Each row is a point on a landscape with many valleys, with its height.
A ball rolls from a point to the lowest of its 6 nearest points, and stops where none of them is lower. Distance is the straight distance between rows; heights are no part of it.
vumi: [118 113  96  97  74 146 107 110 106 124  96 123  40]  h=48.5
Naku: [106 132  99 108  93 128 105 113  99  89  95  96  96]  h=72.1
kepog: [109 128  92 118 127  87 131  83  74  72 113  78 104]  h=43.8
zumep: [ 93 138  91 125  96 110 104  92 112  89 106 140 139]  h=8.6
gadu: [119 144  61 127 111  95 117  91 122 113 112 191 146]  h=35.5
fusuk: [123 103  97  98 111 118 102 102  97 100 100  65  73]  h=42.5
Kel: [136 122 101 115 142  95 147  82  72  59  98  74  89]  h=49.7
Nomam: [ 89  87 105  94  64 142 106  95 106 125 107 114  40]  h=24.9
Vibo: [ 66  93 112  83 114  55  56  89  84 103  92  88 180]  h=38.7
nipot: [101 126 101 109  78 134 104 138 110 106  81 143  77]  h=67.2
zezur: [ 97  72 107  83  61 123  95  97 123 125 103  93  57]  h=4.1
faka: [114 115  98 110 123  81 110  95  75  81  96  61  99]  h=37.2
kizi: [ 82  24 112  86  67 105 103  84 106 125 116  58  62]  h=15.4
bemur: [127  84 105 102 110 137 109  92 115 105 112  72  45]  h=39.8
zafi: [ 91 126 104 128  91 123 114 125 111 103  76 154 122]  h=2.8
zes: [ 84  67 102  57  83  96  61 115 100 122 100  55 103]  h=30.7
novu: [ 96  16 114  84 112 101  91  87 100 131 115  45  82]  h=4.6
Tozet: [ 83  89 106  99  72  93  94 147 128 112  70 135 127]  h=71.2
zez: [122 161  86 131  93 108 128  73  84  72 121 129 113]  h=55.4
zoz: [ 76  84 116  78  95  81  72 121  83 111  97  61 131]  h=27.6
Vinal: [ 82  64 113  78  58 101  82 127 141 121  92 149  73]  h=32.4
Bis: [ 83 115  98  95 120  75  99  96  72  85 102  70 128]  h=29.4
bep: [ 68  82 103  98  89  60  80 127 127 111  84 111 170]  h=40.9
saru: [135 109  98 117 156  65 151  68  57  67  94  86  98]  h=42.7
Ger: [121 154  67  91 120  70 123  48  80  72 123 115 120]  h=34.8
susa: [ 61  50 112  93  44 116  88 105 127 126  92 136  51]  h=28.0
tak: [ 77  95 107  77  77  89  72 128 116 111  72 106 130]  h=60.9
ziz: [127  67 102  91 137  92  95 100  90 106 103  50  73]  h=28.7
sosuk: [ 78  34 114  72  47 108  88  86 108 122 111  84  63]  h=27.8
rino: [105 113  87 110 135  63 125  77  64  76 111  74 109]  h=36.9
gozo: [147  93 103 116 142  99 127  99  81  61  97  67  68]  h=45.4
mor: [140  74  99  94 152 110 113  93  97  84 101  61  52]  h=35.0
Pokar: [ 70 101 111  99 100  87  82 109 107  99  95 108 154]  h=40.2
kulos: [ 76 112  96 112  99  79  88  92 119 100  95 128 172]  h=32.0
Likid: [153 110 104 118 156  94 145  88  69  51  94  80  70]  h=48.4
sivag: [100 104 110  93 132  76  98 104  67  91  99  53 104]  h=29.5
vuti: [156  88 108 111 145 131 124  90 102  71  97  82  42]  h=42.6
lise: [103 128  73 129 107  95  94  79 116  86 105 151 156]  h=27.3
puv: [ 86  75 114  81  63 106  82 129 133 113  80 123  95]  h=57.4
telo: [ 86 107 104  86 100  91  83 109  94 100 102  62 111]  h=8.8
lud: [ 85  39 114  70  83  99  86  90 104 123 115  47  75]  h=17.0
Rasol: [ 97  92 111  95  66 153 106 104 111 121 101 135  30]  h=33.8
Dut: [ 86  80 112  83  62 123  88 121 126 124  88 143  65]  h=1.7
raz: [ 71 101 109  97 117  52  66  94  68 105  96  64 147]  h=37.1
geba: [ 89 125  93 105 129  62  96  67  66  95 113  80 140]  h=35.2
tad: [ 92 139  78  96 130  49  82  53  79  91 120 105 149]  h=33.7
bemi: [ 83  66 119  88  47 138  98 100 119 126  98 139  44]  h=24.2
kiv: [ 97  98 105  89  70 132 100 123 116 118  90 138  60]  h=32.3
boba: [ 80  65  99  89  64  84  88 149 149 130  81 149  88]  h=54.0
gid: [110 153  84 127  99 121 116  81 102  80 111 155 116]  h=42.8
kese: [ 82 138  97 107 116  82 101  72  82  76 113 100 142]  h=35.3
Puzaf: [ 95  53 106  70 108  83  70 110  88 132 107  42  98]  h=17.5
ritir: [100 124 104 108  88 112  93 119  97  90  87 105 117]  h=10.0
tep: [120 149  95 124  86 141 118 122  87  90  92 134  85]  h=83.4
Gigar: [116 136  83 110 142  68 130  60  64  68 117  95 119]  h=37.3
feza: [102 102 106  86 101 108  86 114  97 105 103  68  96]  h=2.2
giba: [126 128  96 119 115 106 123 113  84  78 103  74  77]  h=62.4
dar: [144 141  97 121  94 158 128 113  93  96 103 114  41]  h=66.7
pep: [114 155  75 117 109  96 105  64  97  68 116 151 136]  h=33.4
foma: [ 76 120  98 127  98  97 100 110 117  96  85 131 148]  h=37.4
rom: [ 90 126  82 137  97  95 120 106 130 105  99 177 139]  h=31.9
niz: [ 92  55 114  91  72 126  94  78 118 125 110  70  59]  h=19.4
kopo: [108 144  70 108 127  80  98  59  94  75 113 124 142]  h=30.8
Lata: [126  70 107 100 127 110  99  97 105 107 106  52  56]  h=30.5
selar: [ 65  92  81 122  77  73 104 131 136 120  87 146 150]  h=44.7
sezi: [ 84  65 105  59  64 104  66 116 117 125  90  87  89]  h=49.5
Faku: [ 95  58 107  96  86 134 115  81 113 123 122  75  44]  h=24.5
laf: [ 79 112 101  95 124  57  76  74  77  86 109  96 160]  h=37.0
zaz: [ 90 114 112  93  88 108  83 125 108 101  86 100 126]  h=6.9
Zuli: [ 77  75 110  79 100  69  60 128  89 107  97  67 149]  h=12.6
Kog: [ 99  93 103  97  66 127  92 138 122 119  78 147  77]  h=36.0
desog: [140 124  94 124 135  96 143  92  72  57 104  74  86]  h=53.8
Sis: [102  66 109  77 115  91  74 112  96 117 104  44  84]  h=23.0

Call two points neighbours if one is among the 6 nearest of the other. Go from one point of each pair to the other, from neighbour to neighbour, staying as low as possible. Name the highest point that can't be avoided.
zezur / novu => kizi
feza / zafi => ritir
feza / zezur => Sis

Two balls start at each pair of points below. Name the first point that both come to, or write -.
tad / kulos => zumep
Ger / kese => -
saru / faka => Bis
laf / kepog => Bis
Pokar / Zuli => feza
